A landscape with many valleys, sampled at points; each row gives a point and its height.
A ball rolls from a point to the lowest of its 2 nearest points, and stops where none of them is lower. Distance is the straight distance between rows; heights are no part of it.
k294: -17, 45, -22, -11, -12, 14, -4, 2, 8, 20, 3, 10, -8, 14, -11, 3, -1, 9, 5, -9, -15, 16, -14, -19, 1, 3, 18, -4, -18, 11, -7, 20, -8, -11, 11, -7  (h 362)
k331: -12, 43, -16, 3, -4, 18, -6, 4, -1, 14, -6, 21, -4, 9, -4, 7, 3, 12, -6, 1, -11, 18, -9, -13, -3, -3, 21, 0, -6, 3, 4, 21, 3, -12, 13, -7  (h 421)
k601: 11, -15, -4, -13, 15, -2, -12, -5, 5, 16, 1, 7, -4, -23, -16, -4, -18, -3, 1, -7, -11, -11, 13, 11, -2, -2, -13, 4, -2, 16, 20, -6, -18, 6, 21, 12  (h 575)
k514: -5, 42, -8, -3, 7, 12, -4, 0, -2, 9, -13, 22, -5, 2, -4, -5, -3, 16, -1, -1, -3, 11, 1, -13, 1, 4, 13, 0, -19, 22, 1, 21, 2, 0, 20, -11  (h 479)
k354: 11, 30, 5, -1, 1, -12, -11, 0, -10, -17, -6, 19, -15, -20, -13, -2, -7, -12, -9, -11, 18, -24, 13, 1, -8, -20, -7, 6, -3, 21, -6, 6, -16, 7, 10, 7  (h 612)
k186: -16, 10, -12, -6, -24, 4, -1, 21, 6, 18, 4, 8, -2, -11, -3, 12, -6, -3, 2, 14, -14, 21, -1, -11, -4, -12, 11, -21, 0, -25, 5, 19, -3, -14, 5, 2  (h 735)
k403: -3, 4, -5, -2, -11, -1, 1, 18, -5, 10, -7, 4, 7, -13, 7, 3, -11, 6, 2, 19, -15, 22, 3, -2, -8, -13, 14, -12, -4, -11, 10, 18, 9, -6, -8, 11  (h 701)
k424: 2, 5, 12, 2, -9, -16, -3, -1, 5, -15, 2, 11, -6, 3, -9, 4, 9, -21, 10, -6, 27, -18, 26, -7, 7, -11, -14, -6, 9, -1, -20, -5, -8, 2, 7, -12  (h 667)
k154: -13, 0, -6, -6, -14, 9, 7, -5, 7, 4, 7, -22, 1, 11, 15, -1, 1, 12, 4, -7, -19, 26, -30, -11, 6, -1, 7, -8, -9, -8, -17, 13, 3, -3, -23, 3  (h 599)
k668: 5, -13, 8, -9, 10, 2, 6, -18, 11, -8, 8, -13, -1, 12, -3, -9, 3, -4, 5, -13, 10, -14, 6, 5, 10, 5, -10, 6, 7, -2, -11, -20, 6, 8, -4, -5  (h 383)
k864: -16, -23, -4, 0, -18, 7, 1, 20, 2, 15, 4, -3, -3, 11, -3, 4, -1, -4, 13, 11, -6, 9, -10, -8, 8, 20, 2, -14, -3, -10, 10, 4, -4, -11, 10, -13  (h 868)
k39: -3, 15, -7, -1, 4, 5, -3, 2, 1, 9, -12, 3, -2, 3, 2, -5, -2, 17, 6, 3, -6, 10, 2, -6, 3, 7, 8, -2, -13, 19, 3, 13, -3, 1, 6, -7  (h 526)
k87: -17, -12, -11, 17, -19, 5, 10, 12, -1, 6, 9, -15, -3, 28, 15, 8, 14, 3, -3, 4, -8, 8, -22, -13, 9, 27, -1, -13, -3, -9, 2, 0, 0, -1, -14, -12  (h 437)
k292: -2, -2, 7, -2, 16, 13, 5, -26, 12, -5, 9, -20, -4, 22, 8, -11, 8, 13, -1, -21, -3, 9, -18, 1, 13, 13, -4, 11, -10, 13, -12, -7, 9, 5, -9, -18  (h 606)
k497: 12, 10, 0, 7, 5, -21, -9, 0, 0, -15, -2, 8, -13, -17, -9, -4, 2, -12, -4, -10, 10, -29, 12, 3, -8, -4, -14, 4, -7, 34, -3, -1, -23, 14, 3, 10  (h 643)
k173: -15, 8, -9, -15, -7, 30, -4, -21, 18, 23, 19, -16, -3, 20, -11, 7, 8, 5, -6, -18, -21, 19, -33, -5, 7, 19, 12, 8, 0, -7, -9, -9, 3, -11, 2, -15  (h 512)
k669: 2, -31, 19, -4, 4, -4, 8, 2, 5, -12, -3, -18, 15, 3, 10, -16, -1, 3, 23, 0, 11, 2, -1, 9, 10, 12, -4, 4, 2, -3, -15, -7, 6, 4, -8, -10  (h 481)
k738: -10, 10, -1, -15, 6, 22, -4, -31, 21, 6, 20, -22, -6, 23, -1, 1, 11, 12, -4, -27, -17, 13, -24, -2, 10, 8, 1, 12, -6, 7, -15, -10, 5, -2, -8, -21  (h 561)
k252: 2, 27, -2, 19, -4, -23, -1, 9, -10, -19, -15, 13, -6, -4, 7, -4, 9, 1, -8, 6, 15, -8, 3, -4, -6, -2, -4, -6, -10, 21, -13, 13, -9, 12, -4, -2  (h 702)
k666: -4, -12, -11, -2, -4, 8, 8, 10, -6, 12, -2, -19, 9, 4, 16, -4, -11, 13, -4, 10, -24, 24, -18, 5, -4, 4, 13, -7, 0, -14, 17, 13, 11, -1, -17, 15  (h 738)
k717: -10, 20, -4, 13, -8, -1, -6, 10, -12, -2, 5, 19, -13, -5, -1, 15, 2, -12, -21, 0, -5, -10, 2, -3, -5, -26, 2, -5, 3, -10, 10, 7, -3, -1, 3, -4  (h 543)
k927: -2, -6, -1, -30, 1, 5, -3, -11, 22, 5, 24, -24, 5, -11, -8, 4, -11, 8, 6, -17, -26, 19, -5, -1, 1, -30, -2, -1, -8, -15, -10, 2, -11, 0, -13, 13  (h 211)
k573: 7, -5, -13, 24, 16, -5, -3, 7, -27, 5, -10, 7, 6, -3, 11, 4, 3, 7, -26, 8, -12, -6, -21, 11, -14, 0, 3, 10, -2, 3, 29, 8, 17, 8, -6, 25  (h 309)
k143: 18, -21, 7, 2, 15, -4, 9, -4, -9, -3, -16, 4, 14, 2, 2, -17, 2, 4, 10, 5, 19, -9, 0, 7, 0, 20, -8, 13, 5, 8, 6, -11, 12, 2, 7, -1  (h 851)
k215: -8, -1, 10, -10, -8, -1, 5, -6, 19, -14, 13, -18, 6, 2, 6, 6, -1, -2, 9, -4, -2, 15, 5, -1, 5, -26, 3, -3, 1, -27, -31, 0, 0, -2, -19, -3  (h 711)
k998: 25, -1, 17, -8, 22, 4, 4, -16, -9, -12, -19, 1, 14, 4, -2, -18, 2, 5, 8, 3, 27, -6, 1, 12, 1, 11, 2, 16, 4, 2, 2, -11, 22, 1, 9, -1  (h 878)
k644: 12, -12, 12, -7, 9, -11, -7, 6, -10, -5, -8, 17, 3, -21, -9, -6, -10, -12, 6, 8, 17, -16, 20, 9, -2, -7, -9, 4, 4, 2, 8, 0, -7, -2, 20, 3  (h 422)
k237: -14, 17, -9, -7, -17, -5, 0, 15, 11, 4, -6, -4, -1, 5, 3, -6, -4, 10, 15, 3, -1, 14, 1, -18, 4, 12, 7, -16, -12, 15, -10, 14, -15, 4, 1, -9  (h 568)
k400: -1, 0, 3, -17, -1, 0, 0, -14, 19, -1, 12, -13, -5, 3, -3, 2, -3, -1, 7, -7, -4, -3, 14, 0, 3, -4, -7, -3, 2, -4, -10, -13, -7, 0, -1, -2  (h 332)
k591: 19, -20, 6, -13, 20, -6, -7, -16, 4, 7, 1, -1, -5, -13, -18, -9, -13, -4, 10, -14, 3, -19, 19, 11, 1, 8, -20, 8, -2, 21, 13, -16, -10, 6, 18, 7  (h 608)
k984: 6, 18, 13, 5, 8, -8, 4, 5, -10, -15, -20, 23, 6, -4, 1, -12, 0, 1, 6, 11, 27, -1, 8, -1, 1, 5, 3, 2, -5, 8, -8, 4, 9, 1, 18, -14  (h 592)
k288: -9, -36, -22, 26, -10, -1, 4, 23, -8, 15, 4, -12, 0, 10, 15, 10, 10, 3, -12, 9, -18, 1, -19, -2, -2, 24, -3, -3, -1, 0, 26, 6, -2, -1, -16, 10  (h 804)
k594: 20, 1, 4, -2, 16, -6, 7, -16, -11, -12, -8, -13, 11, -13, 10, -7, -6, 13, -7, -2, -4, 9, -3, 11, -10, -23, 6, 5, 1, -7, -1, -5, 16, 6, -18, 30  (h 395)
k56: 21, 19, 5, 7, 13, 3, 0, -24, -13, -15, -8, 5, -3, 10, 0, -9, 12, 5, -9, -10, 27, -13, -2, 9, -1, -4, -1, 18, 7, 0, -1, -16, 20, 4, -11, 8  (h 773)
k284: 6, 6, 18, 2, -5, -14, 3, 12, 0, -17, -22, 10, 11, -3, 2, -12, 0, -4, 19, 18, 31, 5, 23, -6, 3, 4, 1, -5, 3, 1, -17, 2, 4, 1, 4, -14  (h 554)
k922: 2, 8, -8, 18, 7, -4, 0, -10, -5, -7, 0, 3, -11, 11, -3, 0, 12, 3, -12, -11, 3, -19, -3, -4, 0, 4, -7, 0, -2, 22, 3, -9, -2, 10, -5, -5  (h 449)
k890: 15, -26, 2, -3, 9, -11, -11, -11, 0, 0, 8, 5, -12, -14, -16, -1, -7, -17, -2, -10, 3, -31, 19, 12, -4, -8, -24, 4, 11, 6, 14, -15, -16, 6, 4, 20  (h 641)
k373: -14, 6, -17, -7, -3, 28, -8, -7, 11, 34, 10, 4, -8, 18, -16, 6, 7, 9, -2, -14, -21, 13, -28, -11, 8, 19, 16, 2, -8, 1, 10, -4, 0, -16, 21, -10  (h 448)
k371: 0, -39, -8, 15, 4, -2, 1, -3, 3, 2, 15, -8, -9, 9, -4, 1, 13, -12, 1, -11, 1, -27, 1, 2, 7, 22, -26, 4, 6, 14, 14, -19, -17, 10, -8, 2  (h 715)
k952: 3, -5, -3, -21, 7, 8, 0, -18, 14, 9, 12, -14, 2, -10, 0, 2, -11, 11, 3, -13, -21, 8, 3, 2, 0, -10, -3, 6, -3, -5, 0, -4, -5, 2, -4, 6  (h 275)
k406: -2, 58, -6, 4, 9, 0, -4, -7, -7, -6, -10, 23, -14, -1, -7, 5, 0, 8, -9, -9, 7, -3, 2, -7, -3, -13, 11, 4, -16, 35, -4, 20, -3, 7, 18, -8  (h 534)
k785: -2, -15, 7, -30, -8, 3, -3, 7, 15, 15, 6, -11, 6, -17, -9, 4, -14, -2, 18, 8, -19, 17, 9, 1, -1, -2, 4, -7, 7, -15, 7, -3, -5, -13, 8, 2  (h 201)
k812: 0, 22, 14, 0, -11, -12, 1, 7, 4, -16, 0, 15, -2, -2, -4, 6, 3, -19, 3, 4, 27, -5, 28, -4, 2, -23, -1, -9, 14, -18, -21, 2, 3, -6, 6, -11  (h 691)
k589: 7, -17, 3, 17, 1, -8, -1, 28, -15, -12, -7, 17, 3, -17, 2, -1, -3, -17, -2, 1, 16, -33, 2, 1, -3, 25, -14, 17, -3, 27, -8, 4, -27, 9, 27, -9  (h 513)
k270: 8, -14, -2, 15, 1, 4, -3, 23, -27, -9, -4, 18, -2, -24, -3, 5, -12, -21, -14, 0, 6, -35, 4, 6, -9, 11, -6, 16, 9, 11, 5, -2, -19, 4, 24, 6  (h 451)
k844: 11, 1, -1, -24, 14, 3, -6, -6, 8, 17, -3, 3, 2, -31, -16, -3, -26, 7, 6, 1, -22, 3, 21, 4, -7, -15, -3, -2, -5, 10, 19, 2, -8, 0, 14, 18  (h 535)
k623: -4, 2, -18, 15, -6, 3, 3, -13, -4, 6, 18, -1, -9, 16, 3, 21, 6, 0, -27, -11, -22, -8, -8, 2, -5, -21, 4, 0, 11, -19, 14, -13, 6, 2, -25, 12  (h 172)
k876: -14, -18, -16, 17, -9, 7, -7, 3, -6, 16, 19, 2, -12, 10, -3, 21, 3, -8, -22, -3, -24, -6, -14, 0, -1, -11, 2, -4, 8, -25, 29, -3, 0, -6, -12, 9  (h 260)
k430: 8, -10, -8, 9, 6, 3, 2, -19, -9, 0, 7, -12, -1, 4, 7, 10, -1, 4, -22, -1, -15, -4, -9, 12, -5, -11, -1, 3, 8, -14, 14, -13, 11, 1, -22, 21  (h 254)
k780: -4, -12, 14, 0, -6, -7, -1, 3, 12, -9, 3, 4, -5, 18, -5, -6, 10, -15, 14, -5, 29, -21, 23, -6, 13, 14, -18, -2, 3, 14, -19, -11, -12, 3, 14, -23  (h 639)
k71: 0, -4, -2, 21, 1, 7, -3, 19, -30, -5, -2, 19, 0, -14, 4, 9, -7, -11, -19, 4, -2, -22, -9, 0, -7, 4, 2, 10, 1, 2, 7, 9, -10, 2, 21, 4  (h 392)
k915: -7, 3, 9, 9, -1, 6, 6, 1, 3, -9, -3, 1, 1, 23, 5, -8, 17, 5, 7, 4, 19, 5, -1, -6, 9, 25, 1, 1, -3, 8, -16, -8, 10, -2, 7, -31  (h 542)
k57: 15, 15, 7, -10, 16, -2, 3, -28, 2, -16, -1, -11, 3, -9, 5, -6, -6, 13, -2, -14, -2, 3, 4, 5, -2, -21, -2, 5, -3, 0, -12, -8, 5, 10, -17, 19  (h 401)
k544: -14, -32, -9, 15, -3, 7, 4, 27, -12, 12, 2, 1, 4, 12, 9, 9, 8, 0, -2, 17, -5, 5, -17, -1, 2, 23, 0, -1, 0, -9, 20, 10, 5, -9, 5, -3  (h 837)
k509: -6, 8, -12, -17, -5, 18, -10, -5, 17, 30, 12, 5, -4, 1, -19, 8, -3, 3, 2, -5, -18, 15, -6, -7, 3, 3, 8, 2, -1, -1, 12, -2, -5, -11, 21, -5  (h 379)
k949: -15, 18, 10, 4, -15, 5, -8, 18, 0, 3, -3, 27, -2, -8, -1, 14, 3, -16, -9, 21, 4, 12, 6, 3, -3, -13, 14, -3, 9, -25, 0, 13, 6, -19, 17, -18  (h 760)
k906: -14, -21, -14, 3, -25, 3, 6, 6, 5, 11, 18, -22, -7, 15, 7, 9, 7, -4, -2, 6, -17, 10, -20, -7, 4, 9, -1, -15, 2, -23, 4, -5, -6, -4, -21, 3  (h 382)
k192: -7, 12, -3, 16, 3, 2, -4, 3, -13, -7, -1, 18, -12, 7, -3, 5, 4, -9, -13, -6, 4, -16, -3, -6, -1, -6, 2, 4, 0, 9, 1, 0, -4, 0, 7, -10  (h 494)
k770: 21, -7, 6, -1, 7, -10, 2, -12, -8, -9, -4, -3, 0, -10, -2, -5, 0, -6, 0, 1, 15, -12, 11, 11, -4, -8, -11, 3, 8, -8, 5, -10, 6, 3, -12, 20  (h 788)
k936: 5, 16, -9, 1, 11, 3, -2, -26, 5, -3, 9, -6, -12, 8, -9, 2, 6, 7, -11, -18, -8, -15, 2, 0, 2, -8, -6, 5, 3, 13, 4, -16, 1, 8, -7, 4  (h 402)
k590: -2, -7, -9, 11, 0, -6, 3, 19, -10, 7, -12, 2, 8, -12, 10, -4, -6, 10, -3, 17, -12, 9, -3, 6, -10, 2, 7, -7, -6, 3, 11, 14, 1, 5, -14, 15  (h 670)
k119: -2, -38, 13, -8, 7, 7, 9, -10, 9, -4, 5, -23, 7, 15, 9, -8, 4, -5, 10, -4, 6, -3, -5, 11, 12, 17, -11, 10, 10, -9, -7, -15, 11, -2, -7, -8  (h 436)
k388: -14, 8, -8, -5, -8, 18, 4, -6, 7, 14, 12, -13, -5, 18, 1, 6, 6, 10, -3, -8, -16, 16, -26, -7, 7, 10, 10, -1, -2, -13, -5, -4, 7, -9, -10, -10  (h 556)
k415: 13, -2, 6, 1, 18, -3, -4, -2, -20, 0, -11, 15, 2, -8, -2, -2, -6, -2, -11, 14, 2, -2, -2, 12, -14, -11, 4, 8, 10, -11, 26, 1, 19, -11, 12, 13  (h 302)
k233: -2, 2, -5, 24, 5, 0, -2, 16, -28, 1, -12, 21, -1, -12, 13, 9, -4, -5, -27, 8, -6, -10, -15, 10, -11, -10, 4, 6, 0, -6, 21, 13, 7, -3, 4, 14  (h 314)
k932: -17, 27, -3, -6, -24, 0, -5, 14, 10, 7, 8, 14, 1, -9, -6, 18, 2, -14, -1, 15, 0, 22, 4, -11, -5, -20, 12, -12, 11, -25, -7, 12, 0, -21, 4, -12  (h 766)
k238: 0, -2, 3, -26, 0, 14, -8, 11, 14, 24, -3, 0, 12, -14, -13, 2, -15, 0, 14, 15, -15, 27, 4, -2, -3, 2, 17, -4, 4, -9, 9, 6, 4, -17, 19, -2  (h 267)
k709: 10, -40, 1, 10, 10, -1, -2, -2, -8, 1, 9, 9, -6, 0, -13, 3, 5, -25, -4, -11, 12, -33, 4, 7, 5, 6, -22, 11, 13, 3, 19, -17, -7, 3, 3, 9  (h 676)
k967: 0, -16, 7, -29, -8, 0, -4, 2, 19, 3, 13, -18, 9, -20, -8, 3, -15, -1, 16, 2, -19, 15, 15, -2, -2, -25, 3, -6, 3, -26, -7, -2, -9, -6, -7, 11  (h 134)
k991: -10, -20, -24, 6, -10, 9, -1, 9, -4, 20, 8, -12, -2, 2, 5, 7, -3, 8, -10, 5, -29, 5, -18, 1, -6, 7, 0, -8, -3, -8, 24, 11, -3, -1, -17, 18  (h 770)
k862: 8, 22, 20, -10, 11, 3, 0, -5, 5, -5, -18, 9, 9, -10, -4, -13, -5, 4, 14, 10, 11, 13, 15, -3, 0, 4, 11, 1, -3, 10, -10, 2, 11, 0, 15, -13  (h 631)
k904: 15, 22, 3, 17, 4, -13, 3, -9, -9, -19, -10, 12, -2, 2, 3, -4, 10, 4, -7, 1, 23, -5, 1, 3, -5, -3, -3, 2, -4, 6, -7, -2, 10, 13, -12, 6  (h 737)
k531: 12, -10, 21, 0, 12, -1, 12, -16, -4, -21, -3, -17, 13, 8, 12, -12, 4, 2, -1, -7, 21, 4, -3, 13, 7, -10, -3, 9, 6, -11, -17, -7, 23, 9, -20, 7  (h 836)
k447: 2, -17, 21, -2, -3, -9, 7, 9, 2, -14, -11, -7, 17, 0, 8, -14, 4, -6, 20, 7, 27, -2, 15, 4, 10, 10, -3, -6, 10, -6, -20, -6, 9, 4, -2, -11  (h 518)
k105: -17, -23, -17, 4, -14, 12, 0, 2, 0, 20, 21, -12, -7, 19, 0, 18, 9, -7, -9, 0, -23, 6, -22, -4, -1, 3, 3, -9, 10, -29, 17, -10, 1, -12, -8, 1  (h 328)
k21: -5, -7, 4, -9, -17, -12, 5, 3, 14, -16, 14, -10, 5, -8, -1, 10, -2, -10, 11, 6, 3, 5, 22, -3, -2, -27, -3, -13, 9, -27, -22, -5, -7, 0, -15, 8  (h 739)
k303: 16, -11, 11, -13, 20, -3, -2, -4, -8, -1, -13, 9, 8, -19, -7, -7, -11, -1, 6, 15, 9, 0, 13, 11, -9, -7, 1, 4, 6, -6, 17, -5, 13, -8, 16, 13  (h 366)
k386: -2, -25, 6, 13, -5, -11, 3, 12, 3, -12, -4, 1, 7, 12, 1, -8, 9, -11, 16, 2, 27, -16, 9, -2, 9, 31, -17, -1, 0, 13, -10, -6, -11, 6, 8, -21  (h 609)
k455: 17, 3, 25, -8, 17, 3, 6, -18, 1, -20, -13, -11, 16, -3, 7, -21, -4, 14, 12, -4, 13, 7, 1, 5, 1, -3, 4, 14, -3, 4, -14, -7, 15, 8, -7, -3  (h 867)
k216: 11, 7, 2, 10, 8, -4, 5, -21, -9, -17, -1, -10, -3, 11, 10, -2, 11, 2, -11, -13, 12, -7, -2, 7, 0, -12, -2, 6, 9, -9, -11, -14, 23, 6, -24, 15  (h 805)
k275: 7, 27, 11, -21, 19, 10, -7, -10, 14, 10, -18, 16, 9, -9, -12, -8, -14, 13, 9, 3, 5, 13, 14, -1, 1, 10, 11, 6, -10, 21, 1, 3, 4, -3, 29, -12  (h 668)
k19: -15, 30, -19, -16, -15, 8, -7, -1, 20, 21, 12, -3, -5, 12, -16, 10, 3, 4, 6, -12, -13, 15, -10, -18, 4, 2, 10, -5, -7, 6, -9, 1, -9, -12, 11, -14  (h 306)
k30: -6, -7, 14, -3, 10, 13, 9, -12, 11, -9, -2, -11, 6, 27, 12, -19, 12, 6, 10, -7, 13, 3, -11, 3, 15, 30, -2, 9, 0, 7, -21, -10, 14, 3, 0, -29  (h 585)
k412: 0, -6, 9, -8, -6, -9, -10, 6, 1, -1, 2, 12, -9, -24, -13, 5, -13, -20, 5, 7, 4, -15, 27, 3, -4, -17, -11, -6, 8, -6, 3, 0, -21, -3, 13, 5  (h 465)
k713: 4, 20, -8, -8, 11, 3, 1, -33, 8, -9, 12, -16, -7, 3, 2, 3, 2, 13, -12, -22, -17, 1, 0, 5, -1, -20, -3, 6, -4, 2, -12, -6, -1, 8, -21, 8  (h 349)
k357: 2, -12, -8, 4, 17, 5, 0, -1, -19, 12, -7, 5, 4, -1, 6, 2, -1, 10, -9, 12, -13, 1, -7, 11, -7, 4, 3, 4, 0, -4, 31, 1, 14, -5, 5, 10  (h 218)
k574: 10, 46, 4, 5, 10, -10, -4, -8, -11, -19, -11, 21, -17, -6, -10, 2, -1, -3, -11, -13, 17, -25, 3, -4, -5, -13, 2, 8, -12, 32, -6, 5, -9, 9, 9, -2  (h 580)
k6: -7, -4, -14, 18, -6, 2, 8, 15, -8, 8, -9, -10, 12, 11, 22, -6, 2, 19, -6, 11, -13, 16, -18, 2, -5, 17, 12, -6, -8, 0, 10, 16, 8, 5, -19, 9  (h 705)
k211: 8, -4, 2, -22, 2, -7, -12, -2, 14, 11, 5, 3, 0, -28, -13, 4, -18, -4, 12, 4, -8, -2, 31, 0, -10, -19, -7, -7, 5, -4, 8, -1, -16, -2, 14, 8  (h 500)
k505: -3, -9, -7, 13, -17, -17, 7, 31, 0, 4, -10, -11, 14, -12, 14, -10, -3, 12, 11, 15, -12, 9, 2, -1, -2, 9, 10, -12, -4, 11, -3, 21, -11, 13, -23, 11  (h 637)
k116: 9, -4, 2, -1, 13, 0, 5, -8, -13, 2, -3, -11, 8, -4, 11, 4, -6, 8, -16, 9, -13, 15, -7, 11, -10, -19, 11, 1, 3, -18, 14, -1, 23, -8, -16, 21  (h 329)
k980: -9, 16, 8, 2, -14, -5, 8, -3, 8, -15, 1, -4, 3, 8, 12, 3, 6, 1, 4, 2, 8, 13, 5, -7, 4, -7, 5, -10, 1, -9, -25, -3, 5, 0, -15, -11  (h 677)
k470: 6, -18, 7, -3, -7, -17, 0, -1, 4, -11, 5, -5, -4, -17, -1, 1, -3, -10, 5, 8, 5, -8, 24, 7, -2, -18, -12, -12, 10, -17, -5, -7, -3, 4, -11, 16  (h 762)
k121: 18, -11, -3, 13, 14, -10, 5, -5, -14, -6, -11, 4, 6, 2, 4, -8, 11, -1, -6, -1, 16, -16, -5, 11, -4, 9, -9, 13, 6, 1, 15, -7, 16, 7, -8, 13  (h 820)
k639: -2, 14, -4, 9, -6, -25, -2, 18, -2, -14, -8, 8, -8, -13, 2, -4, -1, -8, 0, 2, 8, -17, 8, -3, -6, 5, -6, -4, -10, 36, -12, 20, -28, 11, 0, 2  (h 674)
k472: -14, -6, -9, 0, -29, -12, 2, 29, 2, 10, -7, -6, -2, -3, 5, -3, -5, 7, 20, 12, -9, 12, -4, -14, 3, 13, 7, -21, -7, 3, -3, 21, -18, 3, -7, 0  (h 602)
k759: -12, -20, 0, 13, -4, 8, 11, 7, 2, 3, 5, -10, 2, 27, 6, -1, 15, 4, 2, 7, 7, 0, -10, -5, 13, 33, -3, -1, -1, 1, -1, -5, 7, 1, -2, -21  (h 489)
k640: -13, 13, 11, -7, -17, 0, 8, 4, 12, -11, 3, -22, 5, 5, 17, -1, 2, 10, 12, -5, -6, 25, -13, -13, 6, -13, 10, -11, -11, -2, -33, 10, -1, 5, -24, -11  (h 640)
k480: -13, 21, 12, 10, -16, -6, 0, 12, -2, -12, -2, 18, -3, 8, 4, 9, 10, -17, -2, 14, 18, 10, 8, -4, 2, -7, 7, -12, 7, -18, -14, 5, 9, -12, 9, -18  (h 723)
k43: 1, -26, -1, 17, 5, -3, 3, 14, -5, -2, 0, 10, 1, 3, -2, 0, 7, -7, 6, -1, 19, -21, 0, -1, 8, 32, -17, 7, -9, 32, 0, 0, -23, 9, 26, -18  (h 565)

For each start below, name the point where the ball stops.
k56 | k19
k862 | k967
k949 | k357
k844 | k357
k43 | k357
k237 | k19
k143 | k173
k30 | k623
k574 | k19
